Points on a hilly landscape, in no order, each with its height.
From any point a climber takes the steepest step (rise divided by distance) to one of its 2 nearest points. It stops when none of these is higher. Distance is the straight distance between rows; heights are no part of it.
datu: [106 119 203 153 152 181  97 144 147 109 123 144 113 152 116 110 177 120
 135 172  99 126 141 184 148 121 120 163  73 150 116 131 158 134 134 127
 115 149  79 125 148 194 160 145]  (h 428)
dagi: [ 72 175 104  94 116  96 110 131 162  78 153 162 198 115 148 186  67 126
  91 138 174 105 207  69 131 103 116 103 137 156  79 115  97 120 152  98
 130 162 134  90 108  86 118 135]  (h 226)
sebo: [106  71  74 123 104 181 145 145 100 188 111 146  96 187 116 122 109 121
 133 142 127 103 147 146 132 141  87 112 171 112 152 158 137 114 133  61
 169  93 142 124 148 102 106 150]  (h 594)
Pupo: [ 80 106 115 146 122  77  93 148 104 100 152 106 190 113 116 168 155 128
 121 156 146 132 169  74  94 130 119 137 174 119  96 141  92  78  93 143
 114 143 138  70 128 145 178 118]  (h 253)
rali: [132 150 133 130 121 150 136 103 119 190 139  91 110 206 115 106  76 133
 109 130  90 166 118 155 151 171 135  94 124 135 173 135  95  91 115 151
 122  90 112 155 125 106 111 174]  (h 501)
Tig: [ 59  90  51  95 111  82 185 103 103 110 137 115 158 104  97 142 157 128
 127 140 177  98 131 120  89 118 116 141 178 126 125 149  97  92 129 178
 109 154 140 129 135 124 117 155]  (h 208)
koz: [108 194 116 117 130  95 165 145 189 141 146 128 144 109 118  90  98  96
 142 192 147  74 157 191 160 110 135  98 114 150 129  76  94 175 118 131
 168 102  79 140 116 186 112 108]  (h 603)
regos: [154 173 145 101 131 123 122  95 161 111 112 105  80 176  93  98  50 109
 141 141 166 140 133  97 194 185 127 113 139 125 162 163 131 103 101 122
 120 126 102 168 147 130 115 148]  (h 595)
setun: [119 129 144 156 142  84 129 116 162 127  94 143  44 118 164 135 113 132
 138 183 125 155 144 131  90 151 161 170 183 101 135  84  72 145 107 149
 158  77  51 134 122 118  94  66]  (h 475)
kinaz: [118 136 103  53 100 139 101 145 128  59  97 173 180 125 144 138 141 112
 126 104 156 124 154 133 126 102 116 123 152 132 154  88 103 122 131  81
 143 155 197 171 148  72 172 103]  (h 442)
mumez: [160 101 101 166  87 181 123 159 117 160 135 140 129 111 114 138 159 102
 189 107 127 124  91  94 112  90 156 127  96 130 106 125 171  93 130 120
  86  97 195 113 154 134 159 116]  (h 449)
nos: [172 104 198 145 133 130  69 171 127  89 153 113 186  95 109 112 148 146
 144  84 135  90 119 159 122  86 128 158 149 150 117 147 143 119 121 142
 137 183 146 115 120 155 176 129]  (h 286)
Beted: [144  81 125 128 104 125 151 153 113 189 105 121 108 152 135 146 130 114
 138 160  93  94 133 111 114 134 133 144  99 134 113 113 153 103 109  44
 149 113 155 143 139 155 192 147]  (h 384)
tav: [132 134 107 118  76  97 129 120 137  72 125 104 156  89  97 146 108  63
 188  48 192 132 108 112  82 104 142 114 142 118 133 159 107 113 110 138
  88 134 109 142 141  93 124 146]  (h 173)
doti: [136 113 134 181 163 134  83  64 178  98 136 138  84 104 122 135 175 143
 117 106 128 137  95 113 115 167 153 171 147  94 136 163 149 154 148 143
 117 115  97 123 112 148  84  80]  (h 395)
gure: [186 152 110 164 129 124 145 122 174  92 159 121 108 162 106 117  92  77
 173 129  73 137 135  57 122 127 103  62 122 118 101 125 138 110 117  92
 120 116 157 142 173 123  88 141]  (h 393)
Val: [149 108 132  87 111 125 117 180 111  94 160 164 155 115 134 142 103 132
  81 182 130 141 124 141  99 122  83 111  70 147 122  92 106 151 118  58
 147  96 101 149  86 101 124 113]  (h 452)
Zevul: [103  99  91  93 101 190 136  76 100 122 128 141 101 195 118 111 123 133
 113 102 232 155 128 142 152 129 149 130 129 114 149 187  75 120 128 134
 123 135 102 119 192 113 119 132]  (h 341)
vusuk: [151 161 103 174 136 157 133 101 140 193 112 113  80 174 170  94 146 108
 143 163  84 107 114 122 175 144 172 166 145 115 153  96 118 147 138 172
 175 122 109 165 130 137  94  42]  (h 597)
Keka: [121 144 174 100 140 152 181 123  61 118  84  90  95 127 114 105 185 152
 170  80 116 195  63 137 152 116 141 118  95 128 112  91 112 119 123 156
 109 146 150 152  86 126  99 127]  (h 634)
guz: [136 115 167 110 122 160 109 124 106  92 132 136 130 128 100  93  86 103
 151  66 147 140 125 178 114  91  87 108 109 138 149 154 141 142 124 203
 127 172 131 125 139 117 113 143]  (h 145)
rifel: [132 145  85  69 112 144 132  76 165 117 129 149 100 167 103 130  91 127
 114 104 213 119 202 135 149 102 104 127 118  99 135 196 103 115 151 123
 123 154 152 154 206 125 117 121]  (h 396)
pumi: [179 118 160 112 105 139 100 124 129  78 129 107 122 113 110 134  87 145
 125  92 172  86 118  89 111  97 113 103 127 109  76 170 120  87  69  59
 160 210 137 128 163 127 120 135]  (h 611)
Tepo: [109 110 130 124 144 112 139  84 107 181 135 156 108 194 101 119  96 128
  79 192 139  97 147 188 149 160  97 153 110 109 117 202 116 144 149 169
 126 114 115 163 144 159  71 149]  (h 261)
keriz: [127 154 163  86  94 131 110 139  87  86 115 114 180 129 108 121  88  89
 171  57 166 161  92 135  83 124 116 112 141 136 147 125 114 137 133 174
  80 138 157 155 126  80 118 129]  (h 160)
Laro: [101 138 126 130 149  44 130 100 161 114 127 155  93 104 131 179 154 108
 101 183 124 136 158 108 108 206 125 149 148 107 114 124 159 120 174 178
  83 132 130 142  98 118 101  93]  (h 394)
nusob: [ 90  79 143 111 121 133 140 184 109 145 119 165 127 117 121 128 128 181
 111 157 142 151 140 169  93 138  97 132 115 125 120 107  95 172 124 103
 146  95  95 124  82 124 112 108]  (h 418)
Zibat: [178 107 146 149 124 127  70 168 140  91 174 121 178  20  89 128 167 172
 132  79 133 117 111 113 129  95 163 137 133 121 122 162 175 100 168 109
 123 121 161  85  95 162 159 129]  (h 303)
riso: [121 156 156  93 138  90 121 140 178 103 126 141 199  65  95 101  98 123
 128 147 123  81 158 167 156 106 119 122 113 160 150  81 148 187 120 159
 144 133  88 127 118 181 155 124]  (h 550)
zakir: [169 124 116 147 144  94 148 151  86  74 132 124 138 114 154 157 136 181
 102  98 103 141 121  94  91  83 102 128 153 148 109 130 140 181 115 151
 174 180 109 102  75 127 148  75]  (h 499)
som: [154  87 113 169 157 126 101  83 146 140 143 138 106 105 109 160 207  93
 142  87 110 126  63 125 113 124 221 193 194 117  87 199 170 127 201  85
 118 128 119  97  89 144 112 102]  (h 343)
Sopa: [136 165 156 119 128 152 101 116  99 129 147 125 110 194 130 107 135 134
 105 120 113 209  99 127 165 176 122  84 133 167 189 126 136 106 128 133
 110 131 127 145 120  55 135 145]  (h 502)
Fatir: [ 86 157 161  71  75 115 127 226 112 177 109 148 147 111  99 125  58 126
 134 117 133 129 137 130 135 136 117 102 129 142 174  58  92 150 102 119
 125 148 138 146 172  56 168  87]  (h 505)
Bugim: [100 151  63 118 138 163 187 136 125 167 165 117 138 183 121 100  86 158
 101 185 180 104 154 155 169 128 152 108 141 110 132 182  80 144 112 131
 136 126 133 138 165 154  68 163]  (h 198)
vezom: [161 108 129 158 149  60 115 111 105 110 169 126 193  54 104 165 120  79
 140  87  69  95 130 130 116 115 138 120 139 133 124 126 189 101 195 126
  72 132 168 111 133 123 117 169]  (h 266)
sedi: [108 150 183 109  97  78 131 130  86 130 113 131 122 143 125 160 157 135
 133 142 134 190 178  72 111 119 100 106 158 139 116 153 131  99 122 135
 110 170 145 102 103  93 151 163]  (h 298)
vuve: [160 154  77 124 107 102 135 195  69 128  73 115 127  81 163 157  89 165
 102  76 107 137  90 106 136  84  91 168 105 154 151  80 163 141 139 163
 173 142 112 134  76  78 174  67]  (h 707)
banup: [146 147 187 129 183 140 155 109  84 108 106  99  72 124 179 147 201 120
 130 171 137 231  96  92 127 152 156 104 173 134 144  71 142 118 130 144
  97 108 110 100 131 123 150  89]  (h 586)
disom: [ 99 115 103 140  85 162 131 166 112  95 125 146 152  76 107 129 181 174
 140 146 182  97 165  90 119  88 150 110 124 131 116 130 137  77 118 131
 109  92 149  99  92 166 154 163]  (h 177)
ruma: [ 94  90 120 133 117 153 136 104 108 146  78 110 124 146 116 115 123 134
 124 116 155  95  85 140  83 141 141 135 104  97  79 152  57  86  72  74
 143 129 133 143 178 175 131 156]  (h 399)
fipaf: [140 144 122 166 128 132 107  76 158 182 165 115 133  63 119 124 164 114
 106  94  60 161  45 118 126 104 152 178  79 112  97 147 182 140 150 116
  92  73 117 103 142 161 118 111]  (h 340)
rel: [164 114 124 106 138  71 124  72 136  81 128  89 117 101 138 144 127 128
 121  66 112 114 126 112 120 138 133 123 115 137 133 145 192 136 117 132
 152 126 104 106  74 156 172 108]  (h 114)
mapo: [161 101  81 120 101 121 138  93 105 111 146 114 131 152 130 136 167 107
 152  80 149 132 109 114 105 124 126 123 143 102 155 125 117 163 133 143
 160 170 168 123 106 107 141  90]  (h 537)
Sozi: [110 124 124 160 129  89 130 102 167 137 186 177 128 151 105 177 142 105
  90 168 136 115 181  96  94 170 111 142 125 119 112 155 127 155 166 152
  96 168 140 118 122 131  54 112]  (h 370)
Mufo: [104 131  86 134 113 155 185 151 103 141 127 135 149 130 105 108 108 185
 126 159 164  76 158  90 141  95 146  99 140 119 108 170  89 100  93 123
 125 124 146 117 120 169  97 172]  (h 174)
daz: [156 116 122 197 153 122 140 204 143 164 114 121 121 113 131 118 101 132
 171 171  61 149 128 118  95 111 129 123 129 113 137  75 105 126  99  84
 150  40 114 119 165 146 153 102]  (h 344)
zofe: [ 55 111  85 137 133 187 152  90 143 125 120 126 118 148 128 118 146 169
  98 126 227 119 115 156 148 122 170 181 143 141 116 203  77 139 139 138
 105 116 117 118 151 158 103 163]  (h 295)
nar: [105 115 142 147 174 135 132 116  95 158 111 122  94 153 142 140 181 180
  98 137  75 189 100 172 114 177 110 134 151 145 136 132 149 134 154 111
 143  87  89 143  81 117 113 110]  (h 400)
Gevul: [136 140 134  67  81 124 149 172 100 185 116 137 168 114 119 129  60 128
 132 114 134  91 125  83 166 118 119 130 137 149 143 111 130 144  90 140
 135 181 165 150 118  85 151 116]  (h 561)
Tuf: [ 94  95 147 164 138 226 143 185 118 140 102 143  94 181 161  82 153 141
 173 160 131 145 128 132 171 117 135 111 107 147 132 121 114 152  97  70
 159  79  93  88 133 142 136 118]  (h 323)
ridap: [157 136 117 110 121 116  76 151  97  70 103 130 136 130 145 139  98 128
 105  55 132 153 114 118 100 104  81 130 138 130 151  99 112 184 116 158
 171 192  82 129 123  80 157  95]  (h 546)
mis: [110  74  89 175 151 132 111  61 153  91 136 152  97 101 112 137 146 103
 128  72 140  79 101 156  72 128 134 135 117  85 102 172 129 159 165 117
 116  93 114 123 149 164  97 138]  (h 368)
Mon: [132 110 185 137 103 145 116 119 151 118 147 147 116 116  88  99 150 145
 154 116 189 109  90 103 134 101 154 127 114 112  87 167 107 142  68 101
 116 190 125 116 160 156 137 122]  (h 584)
ruva: [109 104 128 117 109 108 138  91 144 156  89 169  55 159 138 126 122 121
 132 145 174 105 206 188 156 154 129 131 143 126 170 146 168 113 161 151
 161  96  87 124 151 125 139 116]  (h 593)
rik: [ 88  82 126 164 151 169 114  67 120 129  75 127  78 138 116  92 114 114
 121  95 141 102  80 145  90 152 154 195 112 101  91 168  91 161 122 116
 113 107  99 154 137 174 102 138]  (h 351)
foto: [123 165 121 126 102  90 138 209 137 121 142 123 174  98 159 168  53 149
  92 171 131 126 134 112 105 142 117 102 102 163 133 101 116 130 101  63
 135 114  91 116 104  72 153 130]  (h 484)
Munum: [120 131 132 117 114 123 176 166  76 126 145 128 152  84 118 114 159 181
 143 115 122 154  97 120 120 123 124 106 162 145 148 119 125 108 110 147
  82 146 185 144  97  95  89 164]  (h 304)
potin: [124 157 172 128 149 136  83 165 153 170 111 101 130 155 111  91  96 108
 160 120  91 118 164 165 155 115 101 130  74 101 115 106  71 126 105 141
 144 113 114 123 144 144 135 105]  (h 354)
firim: [134 127 178 116 133 134 157 125 152 144 127 137 148 144 125 129  73 116
 115 141 119  61 144 191 105 108 122 108  81 178  91 122 149 141 103 145
 145 191  88 126 178 196 156 145]  (h 655)
bilok: [148 157 153 107 146 143 102  95 131 134 139 119 136 133 111  62  76  92
 137 130  85  82 116 168 159 107  94 121  73  81 137 154 137  97 117 141
 148 134 140 138 117 161 106 137]  (h 320)
tor: [ 92 115  79 100 121  80 172  66 152 104 115 131 120  99 105 118 153 124
 120 164 129  97 145 134 117 127 158 155 146 116 127 144  90  82 139 155
 120 125 116 148  84 170 114 205]  (h 235)
Pev: [179 129 120 122 128 120  85 182  76 130  93 117 131 124 142 125  73 153
  85  52 112 155  48 121 134 103  98 148 160 130 160  54 163 157 165 186
 143 166  79 116 126  73 166 129]  (h 614)
mev: [138 114 167 137 105 128 139 169  97 156 131 128 168  97 127 155  84 160
 100 132 151  71 118 115 106 107 129 122 108 185  74 131 117 161  75 156
 122 191 109 122 144 172 150 133]  (h 734)
zuga: [ 52 115 104 137 167 141 144  87 122 126  87 137 116  97 137 111 172 163
 112 147 137 112 131 161 115 132 157 194 163 123 127 154 101 107 142 144
  91  89 123 134 115 164  90 212]  (h 262)
dobup: [105 111 151 154 130 104  93 114 131 146 116 145 119 166 123 143 177 141
 123 142 118 142 168  73 110 139 105 145 166 112  88 164 100  96 112 126
 140 129 136  94 112 137 139 112]  (h 275)
mudab: [119 124 120 116 132 148 134 101 117 100  93 101 105 152 149 123 203 120
 151 156 132 160  98 148 148 149 162 158 116 118 152  72 120 135 120 137
 158 115  93 154  99 147 160 120]  (h 84)
vovef: [152 127 136 105 131 151 129 100 173 147 124 138  89 170 109 114 119  70
 158 126 102 112 115 145 108 130 138 153 105  83 127  96  86 130 127 146
 127 151 188 182 180 147 118 128]  (h 716)
Fom: [127 103 143 181 110 202 144 164  92 112 145 158 142 115 130 110 197 182
 168 125 159 151  79 112 126  91 133  90 148 143 138 157 127 106 125 115
  73 113 169 111 132  94  83 181]  (h 327)
fefog: [133 182 128 121 148  95 145  75 179 114 133 132 130 141 127 120  97  96
 122 162 115 105 160 127 180 162 140 145 112 121 145 154 154 131 163 184
  90  83 139 152 107 158 105 172]  (h 246)
Lasa: [139 139 130  88 140 115 131  87 113 131 158 164 130 146  93  85  88  80
  93 165 115  96 143 166 150 115  74 114  71 105 141 176 137 142 143 135
 123 132 129 177 165 116  72 168]  (h 292)
mizus: [134 119 102  87 104  90 132  95 145  97 135 118 143 159 104 124 128  51
 137 140 133 118 125 104 129 155 111 131 143 110 121 105  98 128  95 127
 150 144 153 163 133 143 145  98]  (h 609)
falo: [126 128  55 108  95 129 116 170  98 114 111 132 161 105 160 129 139 162
 137  90 137 129 128 110 123  99 118 100 142 122 165  82  97 140 120 126
 155 163 182 130  95  64 165  80]  (h 488)
Tureg: [111 107 105 169 104 167 142 143 112 186 142 124 153 152 140 118 151 119
 162 126 119 127  99  81 161 112 143 115 150 125 136 144 111 114  99 142
 112 118 203  77 161 117 136 119]  (h 486)
pupup: [ 92 123 130 139 125 127 129 148 101 223 131 120 110 131 120 110 131 157
 111 131  60 173  95 161 125 172 116 160 126 118 163 114 108 121 115 132
 124  85 107 143 105  83 109 168]  (h 443)
Pemud: [150 156 115 140 117 119 102 142 150 144 162 112 187  95 150 159 141 102
 137  79 124 120 135 132 112 120 112 138 123 150 163 127 177 134 165 135
  86 150 194 124 122  83 145 164]  (h 254)
dekub: [142 136 111 182 157 170 142  75 123 178 113 115  75 197 158 109 115  96
 106 166  89  91  88 106 113 152 158 150 155  97  93 129 114 162 119 126
 151 134 125 167 164 168  53  98]  (h 528)
vaveb: [145 132 115 129 122  82 142 159 158 110 126 131 174 119 143 160  90 135
  99 151 125 115 180 163  71  98 138 102 116 165 100  94 114 143 114 117
 170 156  92 119 186 175 186 134]  (h 585)
Zanet: [128 122 101 141 140  89 104 119 140  77 169 143 157 129 154 197 100 119
  80  95 150 110 184  99 147 139  95 146 160 159 125 126 132 123 156 130
 131 211 109  88 112  82 104 148]  (h 241)
fuvu: [103 212  64 133 137 110 153 137 163 144 170  77 159 133 149 116  73 114
 118 149 118 112 134  68 154 141 139  54 152 110 138 130  91 117  91 105
 131 138 148 107 109  99  95 127]  (h 466)
Gepob: [104 148  94 111 109 100 114 134 179 119 123 108 155 100 141 145 125 122
  99 136 131 123 141 118  86 142 114 116  80 116 121 119 117 115 114  89
 133 123  95 127 135 124 179 147]  (h 526)
kek: [ 99 125  62 141 120 161 164 171 116 194 134 150 126 158 129 102 157 148
 145 160 119 119 112  86 136 122 113 101 172 101 152 130 103 125 104  72
 145 109 174 127 138  84  86 123]  (h 535)
zos: [179 161 132 149 124 110  97 115 138 144 181 131 157  47 106 133 116 164
 112 102  25 131  58 136 131 114 136 116  64 142  83 165 193 116 132  98
 103 102 139 127 143 164 138 124]  (h 316)
rugiz: [174 139 131 115 170 112  78 143 104 108 113 123 124 138 157 147  48 128
  79  79 105 140 139 155 135 146  86 113 187 166 174  81 181 170 172 180
 150 106  69 101 114  83 158 137]  (h 547)
kefu: [170  72 127 157 168 113 158 143 117 111 158 111 143  80  96 140 151 142
 137 118  81 126 102 149 104 155 102 123 156 139 141 121 177 118 145 142
  89 126 174 150 128 134 100 152]  (h 282)
bomo: [139  83 189 121 145  92 112 140  89 140 161 130 130 140 105 136 192 144
  83 163  89 206 104 125 117 176  83 149 139 141 134 137 147 135 113 104
 111 129  96 143 105 100 125 124]  (h 363)
mives: [ 97 123  80 122 127  68 133  76 151  75 162 109 161  74  91 150 112  85
 140  97 177  98 143  98  86 145 138 141 151 119 125 150 120  89 146 134
  92 178 122 119  95 103  94 152]  (h 188)
pavit: [138 115 145 144 124 114  95 103 156 114 173 137 150  60  88 160 197 156
 139  67 145 138 106 104 120 108 207 139 168 113  81 200 164 110 169  99
 111 126 120  64  67 146 105 113]  (h 321)
gusoz: [153 101 121 188 150 156  94  55 169 164 154 114  93 136 132 130 131  91
 123  94 108 122  67 107 112 125 177 183 142 127  76 183 170 147 159  91
 111  86 120 104 140 142  82  81]  (h 367)
vot: [146 111  92 142 147 146 143 108 120 181 117 128  73 163 169  88 141 115
 145 143  68 100 135 160 167 139 109 127  91 106 199 134 180 117 138  92
 182  69 120 149 120 107 128 129]  (h 54)
gorid: [156 133 154 114 163 146 138 124 149 109 168 119 104 128 131 111 144 147
 128  93 112 189  78 111 159 180 111 111 126 159 175 120 184 138 132 126
 100 110 148 162 106  87  99 101]  (h 557)
zuruz: [134 132 102 173 146  83 113  82 176 109 124 139  73 120 172 162 126 140
  85 177 103 142 121  78  93 200 154 170 163 109 117 137 101 114 144 150
 129  94  91 127 122 127  76  78]  (h 432)
Zuz: [ 92 157 134  96 120 146 126 164 149 161 122 153 143 145 176 127 149  97
 134 165 143 169 143 132 160 130 153 106 118 108 144  53  87 158 123 107
 120 102 190 127 128  88 159  98]  (h 422)
zogud: [122 102  84 150 138 162 136  59 132 131  72 120  80 134 189 109 179 110
 124 156  91 122 110 159 141 162 155 190 100 125 172 103 149 121 155 115
 150  70  95 161 129 126 122 138]  (h 68)
gos: [138 115 116 120 134 101 120  43 179  89 142 157  90 150 116 162 107 128
 124 111 206 115 177 168 127 150 145 155  98  94 109 212 128 108 190 171
  95 128 140 158 161 139 104 112]  (h 445)
Fam: [ 85 164 140 106 112 130 128 207 171 163 106 137 173 113 131 109 104  88
 175 139 149 127 136 178 160 133 147 135 117 132 170  41  75 157 122  79
 131 104 154 154 187  87 173  91]  (h 460)
vibaz: [105 154 187 141 114 127 119 165 138 113 127 117 168  78 142 126 139 200
 130  88 176 142 125 136 109 125 154 111  89 164 114 139 123 164  98 164
  99 205 115 125 125 119 148 138]  (h 659)
leloz: [158 104  95 168 130 196  97 174 140 158 124  94 122 149 131 137 118 108
 159 120 124  91 116 101 104 128 124 129  91  98 109 117 159  94  95  70
 133 100 173 120 198 158 176 123]  (h 417)
retaz: [165 153 160  90 120 134 101  89 134 130 136  74 101 165 115 132  61 111
 128  80 136 109 145  92 156 136 107 116 130 111 121 180 138  89  88  88
 135 159 157 121 119 116 115 156]  (h 697)
nomu: [129 114 146 124 112 130 146 103 150 183 122 161  52 134 145 158 195 126
 148 141  81 142 144  86 140 123 161 152 131 144  92 127 188 120 144  64
 135 114 151 134 103 160 159 151]  (h 353)
likub: [118 116 171 149 151 118 126 157 124 109 111 136  71 137 160 130 171 143
 118 193 126 217 138 100 122 134 127 135 167 127 123  90  89 148 104 141
 129  71  65 104 119 117 124  89]  (h 523)
Beleg: [112 108  96 159 150 181 148 119 117 175  93  98 106 172 138 104  93 126
 117 135 123 126  82 159 114 177 161 126 151  85 121 109  56 134  81 118
 142 121 130 138 182 146 104 137]  (h 459)
kom: [104  97 142 170 130 141 140 180 119 151  93 143  89 116 135 116 134 153
 177 159  90 132 120 156 123 101 113 154  96 130 137 125 156 148 132  56
 166  33  77 116 126 141 168 123]  (h 324)
befer: [151 146 161 135 133 129 145 126 130 150 132 113 127 107 129 106 117 174
 139 106  43 152 110 146 144 110  93 101  65 166 102 116 169 103  96 128
 115  89 135 123  90 145 134 137]  (h 290)
bifu: [114 109 162 125 132 188 112 162 107  91 111 118 147 146 117  84 179 111
 156 138 135 154 114 193 130 103 110 149 100 148 150 107 116  96 108 152
 115 156 116 159 189 147 151 154]  (h 388)
firep: [148 121 162  96 157 135 125 109 176 118 134 139  86 111 115 110 159  91
 155  87  76 155  76 126 148 150 125 167 102 119 138  83 162 149 137 136
  93 133 178 179 124 129 135 102]  (h 618)
Nisuv: [146 132 104  98 139 102 136 123 161 106 129 159 137 101 163 147  89  96
 110  99  76  76 154 140 148 119  95 118 107 157 170 115 176 155 159 119
 131 143 170 147 123  83 131 161]  (h 240)
nitef: [154 135 111 179 137 104 138 142 156 124 147 137 116 146 147 134 137 110
 142 161  44 185 138  73 109 128 123 101 145 106 118  90  84  99  99 104
 128  76 143 118 138 129 102 110]  (h 366)
Tam: [130 120 199 127 161 143 171 153  83 104  89  69 113 109 136 116 189 157
 166 121  99 171  83 129 163 129 208 114  87 119  78  47 108 130 123 143
 112 113 140 102 110 172 149  84]  (h 763)
ralob: [154 139 150 132 170  91 121 170 170 158 136 108 133 129 152 132  38 124
 130 109  79 111 177 178 129 136  89 103 152 157 179  93 147 186 133 145
 166 110  80 110 162 106 153  93]  (h 504)
Rozen: [ 94  77  70 129 108 140 155  98 120 142 106 168  80 153 112 132 149 107
 149 136 142 103 190 137 107 119 106 138 164 109 167 153 157 111 172 153
 121  91 151 116 157 133 122 157]  (h 674)
Gul: [156 125 157 123 171 131 102 126 209  88 164 157 121  86 106 111 121 146
  99 170 122  67 142 174 179 158 153 119 113 135 122 123 146 175 143 127
 146 150 101 146 120 189 118 116]  (h 503)
Kosit: [120 173 114 161 137 119 164 123 170 186 124  91 100 171 142 103 131 111
 162 170 121 110 163 147 159 138 155 114 127 116 155  94  95 160 109 155
 186 102  85 120 100 153 114  95]  (h 675)
veso: [100  76 190 118 134 148 105 199  49 141 107 129 137 147 113 138 163 168
 114 143 124 190 103 146  95 152  73 154 106 132 116 136 134 171 114 116
 123 127  90 133 121 103 165  96]  (h 383)
kefe: [100 146 102 105 142 134 182 113 125 213 129 116  83 186 116 144  65 128
  93 215 171 101 173 149 169 131 142 152 146  98  99 190 114 110 146 114
 131  87 125 176 183 175  89 167]  (h 228)
Vepi: [109 183  97 131 121 102 137  96 173 127 159 119 109 183 114 135  71 107
 123 150 162 140 151  84 162 178 139  90 150 100 137 170  90 105 116 120
 109 167 128 132 167  87  77 159]  (h 520)
duret: [159  89 135 100 125 102 114  60 135  55 121 134 117 124 115 121  93 122
 115  79 159  79 146 139 120 107 101 132 120 128 115 195 141 144 129 160
 158 166 106 124 114 144 116 126]  (h 129)
Motef: [118 136 142 105 138 127 125 129 109 106 111 131 134  39 129 119 197 171
 129 155 155 131 165 138 110  97 125 118  96 110 105 106 168 117 178 132
 124  87 110  92  46 185 153 165]  (h 193)
gado: [123 112 160  76  95 144 111 147  30 143 111 133 133 154 143 132 140 137
 115 125 158 165 175 132 119 119  99 103 163 146 148 104 142  90 135 142
 141 137 135 115 108  77 175 162]  (h 326)
Furas: [157 116 150 151 112 119  98 147  99 113 150 134 191 115 157 162 166 159
 119  72 158  78 135 132 122  74 167 141 171 154  84 173 128 130 152 144
 146 201 153  80  96 120 144 140]  (h 271)
Zavug: [115 127 151 147 165 158 103 112 172 137 117 157  91 130 117 111 172 129
 113 153 102 101 132 151 156 128 161 145  83 108 109 115 130 197 147 129
 161 127  67 134 116 198 117 102]  (h 465)
Berab: [161 144 135 146 141 182  79 172 171 156 131 101 143 116  99 111 103  95
 163 119  92 101 109 126 139 106 127 145  51  85 112  75 135 138 122 123
 115 122 170 140 183 163 173  82]  (h 387)
fadab: [144  98 136 160 117 112 119 106 107  85 168 107 141 152 155 184 128 125
 139  81 187 110 165 135 118 116 152 103 175 171 130 175 131 112 148 145
 135 206 130  65 106  65 108 141]  (h 256)
Lafud: [111 150 149  55 106  98  80 136  89  77  79 151 190 158 154 173 118 126
  95  94 143 144 176 123 126 120 100 145 218 155 144 111 106 127 164 112
 145 181 170 120 138  69 167 136]  (h 401)
par: [139 173 120 111 128 102 152 102 151 133 155 119 176  97 119 124 114 119
 112 120  81 139 111  93 137 143 121 116  99 134 113 124 145 101 138 126
  76  87 155 131  84 147  95 166]  (h 267)
rul: [146 142 113 113  80 121 133 161  44 185 117 118 150  74 120 135 111 152
 135  82 103  96  92  91 139  76 101 167 104 155 129 128 174 143 111 164
 141 156 148 139  92 126 142  71]  (h 628)
zuzak: [106 170  92 108  93 107 147 175 137 131 158 183 174 151 134 155  78 116
  83 181 158 107 196 103 136  90 107  67 123 145  96 111  88 124 124  86
 143 186 144 115 159  67  86 148]  (h 212)
Dav: [115 107 156 159 118 193 123 187  72 123 104 155 125 137 132  78 189 149
 169 150 144 184 111 149 155  99 117  94 137 156 157 114 142 137 117 143
 121 142 126 103 151 121 142 145]  (h 352)
funut: [138 110 125 118 130  88 171  95  94  97  96  75 107 111 116 140 176 123
 174 119 114 172 107 103 114 125 119 144 102 128 131  95 163 124 104 134
 157 106  86 132  82 150 188  94]  (h 99)
Duf: [134 126 150 107 124 116 110  77 154 102  77 181  84 167 143 106 120 123
 124 143 175 115 163 192 138 175 123 149 110 102 141 172 156  77 173 202
 120 147 124 183 185 152 138  99]  (h 507)
Fivom: [107 173 116 123 132 148 148 142 109 117 157  97 190  78 146 113 181 159
 118 159 169 137 142 158 124 110 122 103 104 157 147 107 146 123 148 193
  96 111 122 105  54 142 122 172]  (h 209)
ner: [145 129 153  74  95 143  76 148  79 128 126 142 194 168 157 144  76 131
  78 100 158 123 155 132 142 102 108 138 141 173 120 108 101 103 125 159
 129 162 162 106 129  82 160 173]  (h 361)
tomu: [121 168 133 110 134 139 142 111 131 106 144 114 147 153 154 127 145 103
 127 172 156 149 155 133 154 160 125 101 154 163 165 111 145 124 165 186
 109  93 138 153  76 124 125 167]  (h 227)
Toveg: [138 157 166 152 170 144 189 150  73 119 124  77 130 114 160 134 208 150
 156 177 113 214  54 120 117 109 178  73 130 137 102  73 138 142 146 129
 113 110 134  94 132 157 182  96]  (h 658)
nolu: [154 180 103 115 129 108 154 142 176  84 138 113 139 113 112 116  71 118
 139 137 130 116 130  66 124 123 143  43 122 100  89 105 111 100  79  61
 128 121 135 131 145 152  98 145]  (h 424)

Where does a climber stop that starts at each point below?
Pemud | Kosit
kom | retaz
Tuf | Kosit
rel | Rozen
Mufo | Rozen
Pupo | vovef
dobup | vovef
